Points on a hilly landscape, in no order, each with its height.
From any point a climber steps to the highest of the 2 points nearest to it. It stops when none of these is higher. Distance is the straight distance between rows; heights are no part of it.
J_907 h=24.1: [-31 -50 -12  -5  18 -16 -23   2  18 -10  42  16  18  85  42  18 -22  30
 -21  -4   8 -11   3]
J_73 h=10.1: [  5  27  19  49  54  -6 -17   4 -19  -2   5  40 -11  25  14  28 -16  15
  20  -9 -50 -17  46]
J_373 h=5.3: [ 20  26 -14   8  -2  31  45  20 -34 -13  12  -8  13   0   2  13  -5  -1
  19   9  25   0  23]
J_354 h=24.9: [ 33 -13  16  -2 -13  28  16  16 -22  -5  42  23  19  66  59  37   3   0
  24  22  -5   3  -4]
J_872 h=9.0: [ 27  22 -13   3  -2  38  38  18  -5   3  -6 -15   2 -17 -14 -18  15  -9
  18  28  41  -6 -22]
J_925 h=43.8: [ 26  47  22 -52 -21  43  51 -28 -13   4   8  31 -48 -53 -10   4  21  11
   0  36 -35  -3 -64]
J_690 h=45.0: [ 26  -3 -21   4  11  26  29  19 -27 -23   0   5  17 -30 -59 -50 -76  37
   0  16  16 -21   9]
J_724 h=33.7: [-17  32  20  32  20 -20 -27 -34   3   2  -8  12 -32 -36  40  44  31 -21
  -9 -34 -43  -2  44]
J_654 h=7.4: [  2   3  -1   6  31  19  -5 -16   1 -22  -6  21 -17   7 -16   9 -58  48
  29 -14 -48  43   9]
J_985 h=18.8: [-30 -27  23  -6  12 -29 -41 -58  34   0   4  26 -22  38  53  54  16  -1
  -8 -18 -41   7 -26]
J_671 h=9.3: [ 22  -8   6 -17 -18  25   3  28  17   7  24   4  34  51   1   5  57 -30
   1  47  28  -6 -23]
J_699 h=47.0: [  4 -14 -26  44  19  11  -7  45 -19 -17  -2  21   1 -42   3 -16 -53  18
 -51 -35   2 -52  68]
J_300 h=57.5: [ -4 -10  -8 -12 -33 -19 -12  -6  13 -16 -17   6 -11 -62 -10 -50 -15 -12
  -3 -30  10  67   7]
J_463 h=22.9: [-17 -26  -1 -16  18  16   8   2   3   8  17 -21   9  55 -42  -7  16  21
  11  54  29 -45 -51]
J_538 h=42.6: [-18  13 -14  39  30  -8 -29  -5  25 -18 -17   1 -34 -31   5   9 -51  16
 -11 -41 -44   3  58]
J_940 h=22.8: [-21 -15   5  -1  -7 -51 -49 -27  43  13 -20   9   8   6  14   7  32 -53
 -15 -28 -14  18  21]
J_130 h=26.3: [-23  42   3 -12  -3 -40  -7 -52   2  21 -43 -32 -47 -51 -31 -24  19 -28
  20 -24 -30  33  -5]
J_590 h=30.5: [ -8 -18  -2 -25  19  18  -8 -24  22  25 -10 -24   4  48 -37   8  36  10
  37  52   8   6 -71]
J_159 h=20.6: [-29 -19  17   1 -14 -54 -40 -56  35  15 -13   6 -24  -4  27  25  17  -7
 -24 -24 -28   0  -6]
J_727 h=8.7: [ 11   7  13  36  39  15  -9   8 -15  -3   0  58  -7  20  16   9 -46  40
   9  10 -57  11  10]
J_966 h=16.2: [-26 -50 -26  -7  18 -18 -10  27 -17 -15   9 -38  19  31 -47 -50 -28  30
  11  19  42 -25  -9]
J_51 h=46.1: [  5 -13 -24  -6 -25   2  14  15 -38   1  -1  -2  11 -41   0 -40 -17  -7
 -41  -4  41 -53  24]
J_66 h=18.7: [  5 -42  11  -5   5  13   5   3 -11  -3  52  37  28  67  44  25 -16  18
 -14  27   2 -27   0]
J_514 h=28.0: [-39 -55 -14  19  15 -41 -45  32  41 -15  23 -20  24  75  18   7 -21  22
 -36 -36  18 -12  16]
J_205 h=27.9: [ 14   2  -1  16  19  49  26  39 -12   8  31 -21  35  69  -4  27  25  26
  10  39  28 -51 -10]
J_712 h=18.9: [ 20   4   4 -11  17  24  16  35  11  17 -14 -10  27  51 -30   8  80 -20
  -5  50  61 -17 -44]
J_132 h=39.8: [ 14  23 -16  12  15  43  30  22 -22 -31  12 -18  -2 -31 -25 -35 -96  16
  -1 -21  29  39  52]
J_802 h=40.5: [-14  10 -12  34 -11 -22 -25 -12  27 -10 -20  13 -34 -80   1   2 -31  12
 -49 -47 -44 -20  41]
J_58 h=19.1: [ -1   6  20  15  60  10   7  21  -8  18  27 -40  30  88 -22  39  40  19
  15  41  13 -67 -14]
J_628 h=15.0: [-24   9   1  10  48 -17 -12  15  -2  15  15 -68  26  66 -44   7  36   3
  13  18  32 -51  -7]
J_25 h=30.7: [-12  57  14   7  -6 -25  -1 -45  -1  21 -20   6 -43 -56  27  26   7 -30
   0 -49 -34  21  21]
J_304 h=28.6: [-30 -35 -26   7  10 -65 -52  34  28   8 -16 -35  25  29  -6 -21  16 -30
 -39 -53  38 -24  58]
J_680 h=24.0: [ 22  28   6  11 -11  13  -8  30   3  10   3 -16  37  26  28  30  44 -23
  56  -7   8  60  19]
J_733 h=58.5: [ 19  -4   5 -20   3  43  23 -28  -9  -1  -2  10  -9  -1 -18   2 -22  31
  33  24 -15  23 -45]
J_776 h=10.7: [  7  31  35 -21 -13 -30 -15 -34   7  13 -23  -7  -5  10  13  27  61 -39
  41   7 -19  35 -13]
J_832 h=18.4: [ 15 -31  12 -50 -48  31  11 -25  10   6  -2  26  15   8   5 -10  24   4
  14  47  -2  36 -91]
J_941 h=47.3: [-10 -33 -34   9  13 -20  27  17 -16 -18   3   5   5 -27 -45 -43 -71  38
 -29  -5  22 -26  11]
J_540 h=13.3: [ -8   2   9  16  17  -2   0  -7  -4  -7  16  15  -6  30  61  44  11  -4
   8 -23 -12   5  15]
J_544 h=14.3: [-17 -34  -9 -20 -11  -1   3 -13  -2   7  -4 -22  -3   3 -54 -46 -13  19
  11  13  29  -7 -38]
J_636 h=7.8: [ 34  37  -3  41  20  28  40  31 -45  -3  26   4   8   1  32  32 -23   0
   8 -17  -2 -21  57]
J_689 h=25.8: [-25 -14 -14  10 -18 -52 -72  11  53   1 -22 -20   9  13  23   8  37 -52
 -35 -49  12  -2  50]
J_933 h=12.4: [ -1   9  -7   1  -3   3  17 -18 -11  -2 -13 -18  -3 -29 -29 -25 -15  -4
   3  17   8 -12 -21]
J_895 h=48.9: [ -5  -6  -5 -13 -35 -14 -19 -29  15 -10 -13   9  10 -10   6 -28  -5  -6
  20 -11 -12  86  -8]
J_328 h=34.0: [-31 -50 -10  22 -15 -28 -37  17  16  -3   0  -1   4 -26  24 -19 -25  -4
 -51 -41  17 -34  20]
J_546 h=10.8: [ 31  -4  12 -38 -30  47  10  10   9   5   9  29  29  25  15  11  37 -17
  24  46   5  41 -42]
J_897 h=47.7: [  6   6 -15 -13 -48   9  24  15 -21 -13 -15  18 -12 -70  11 -51 -37 -19
 -15 -30  35  33  14]
J_709 h=42.0: [ 24   7 -19  25  29  34  25  31 -24 -33  24   7  10  -4 -25 -26 -74  27
  16  -8  -4   6  37]
J_452 h=44.5: [ -7  14 -20  66  27  -3 -18  37   0 -13 -10   4 -15 -35  20  17 -43  26
 -41 -50 -33 -38  79]
J_18 h=29.3: [ 10  10 -10  -2   3  17  11  48  -7  26 -12 -41  36  22 -42 -19  51 -32
  -8  30  54 -28  -1]
J_827 h=16.7: [ -9 -21  25  11  14 -15 -31 -20  11  -5  14  28 -17  54  54  58  -6  29
  10  -5 -59   4   0]
J_948 h=48.1: [ 20  24   9 -34 -16  13  31 -36 -21 -11  -4  27 -22 -41 -14 -15 -23  31
   4  19 -38   8 -36]
J_361 h=41.7: [ 18  22 -24   5 -13  29  26  23 -27 -14 -12 -17   0 -53 -26 -46 -56 -25
   2 -26  34  18  42]
J_287 h=37.6: [-18 -21 -20  14 -15 -37 -19   1  15 -13  -3  13 -21 -61  13   4  -4   4
 -65 -32 -10 -65  27]
J_146 h=58.2: [ 13  -2   2   4 -33   0  25   9 -40   0  -2  41 -12 -48  29  -1  -2 -10
 -60 -10  11 -64  24]
J_720 h=40.7: [ -7 -42 -14 -19 -25 -23 -32  -2  13  -8 -15  -2  26  32  -8 -19  -6   1
  20  12  25  73  -3]
J_30 h=28.2: [  2 -52  -7 -52 -55 -12   3 -11   6   0   4  31   9 -30 -23 -51  -6   2
 -25  34  20  12 -60]
J_398 h=50.0: [-21 -21 -35  28  -5  -1  -1  28   2 -28 -10   1 -10 -54 -16 -40 -67  18
 -44 -39  20 -11  40]
J_218 h=14.1: [ -3  34  12   1  -6 -33  -9  -6 -13  21  -4 -36   6  -5   4  22  55 -51
  36 -15   4   1  14]
J_478 h=30.6: [-40 -54 -22  27  12 -46 -55  30  47 -16   8 -43   7  21   5  -6 -18 -13
 -41 -50  15 -30  30]
J_814 h=21.7: [-16   8  32 -51   2 -10   2 -69  16   9 -21   1 -44 -20  -3  -5   9  16
  34  14 -65  40 -50]
J_619 h=28.3: [ -6  64  14 -14 -18 -18  16 -45  -3  25 -13 -11 -54 -87 -12 -13  -3 -37
   9 -35 -15  33   9]
J_885 h=32.7: [ 22  30   2   7   8  25   7  19   6  -4  11 -28  12  27   3   2   5  -1
  49  -7  20  66  -3]
J_341 h=63.7: [  9  37  35 -30   4  21  29 -29   2  27  -9   3 -31 -26 -31   6  55  13
  11  49 -30 -17 -71]
J_256 h=23.6: [  2 -38  14 -59 -24   2  25 -39   2   4   1  27 -14 -22 -16 -15   0  29
  -8  45 -12  -2 -78]
J_850 h=9.9: [  8  38   2  38   9   5  17  22 -31   4   8   0   0  -1  62  48  16 -12
  18 -33  -5  -4  59]
J_943 h=53.3: [ 24  10  21   1  24  53  31  29   4  -4  35  -6  28  67  28  41  35  13
  32  35   8  -7 -15]
J_382 h=37.9: [  7  24  32  26   8 -16  -3 -29 -10  10  -9  39 -24 -29  35  44  14 -12
 -24  -8 -43 -53  29]
J_267 h=17.9: [ 15  42   1  -1 -13 -23 -14  18   2  11 -21 -18  15   7  11  33  47 -54
  23  -5   5  54  47]
J_203 h=45.2: [  9   8   9  21 -21  -3   3  -6  -8  17  15  62 -10 -36  56  34  -1 -10
 -65 -10 -17 -63  12]
J_806 h=41.6: [ 12   4  21 -21   9  30  14 -18   3  23  -9 -12 -11  17 -29   4  63  -9
  14  60  12  -7 -86]
J_557 h=7.7: [  9  46  19  -7   8  12   5 -23   1  16 -26 -23  -2   0  14  36  38 -23
  71 -10 -35  57 -21]
J_43 h=18.5: [ -4 -26 -19   6  31  21  21  23 -24 -11  16 -33  36  31 -52 -18 -11  38
   8  42  28 -44 -25]
J_668 h=43.5: [ 22   4  -7 -22   4  55  20  12   0  -9  16  -6   6  28  -2 -15 -23  24
  43  18   5  65 -25]
J_996 h=23.9: [-16  30  28 -38 -28 -42   3 -58   5   9 -24  -8 -54 -40 -27 -16  44 -11
  21  -5 -48  29 -49]
J_326 h=38.1: [  5   2  -4   9  -5  -6  13  46 -19   2   2 -31  27 -11 -21 -32   3 -29
 -12   2  61 -40  17]
J_527 h=33.9: [ -9 -50 -21 -43 -55 -36 -17  -4  24  -8 -20  17  31   2 -30 -44 -12 -14
 -20  16  24  50 -23]

For each start below, name the point where the climber stops.
J_776: J_733
J_373: J_341
J_328: J_398
J_540: J_478
J_996: J_146
J_671: J_146
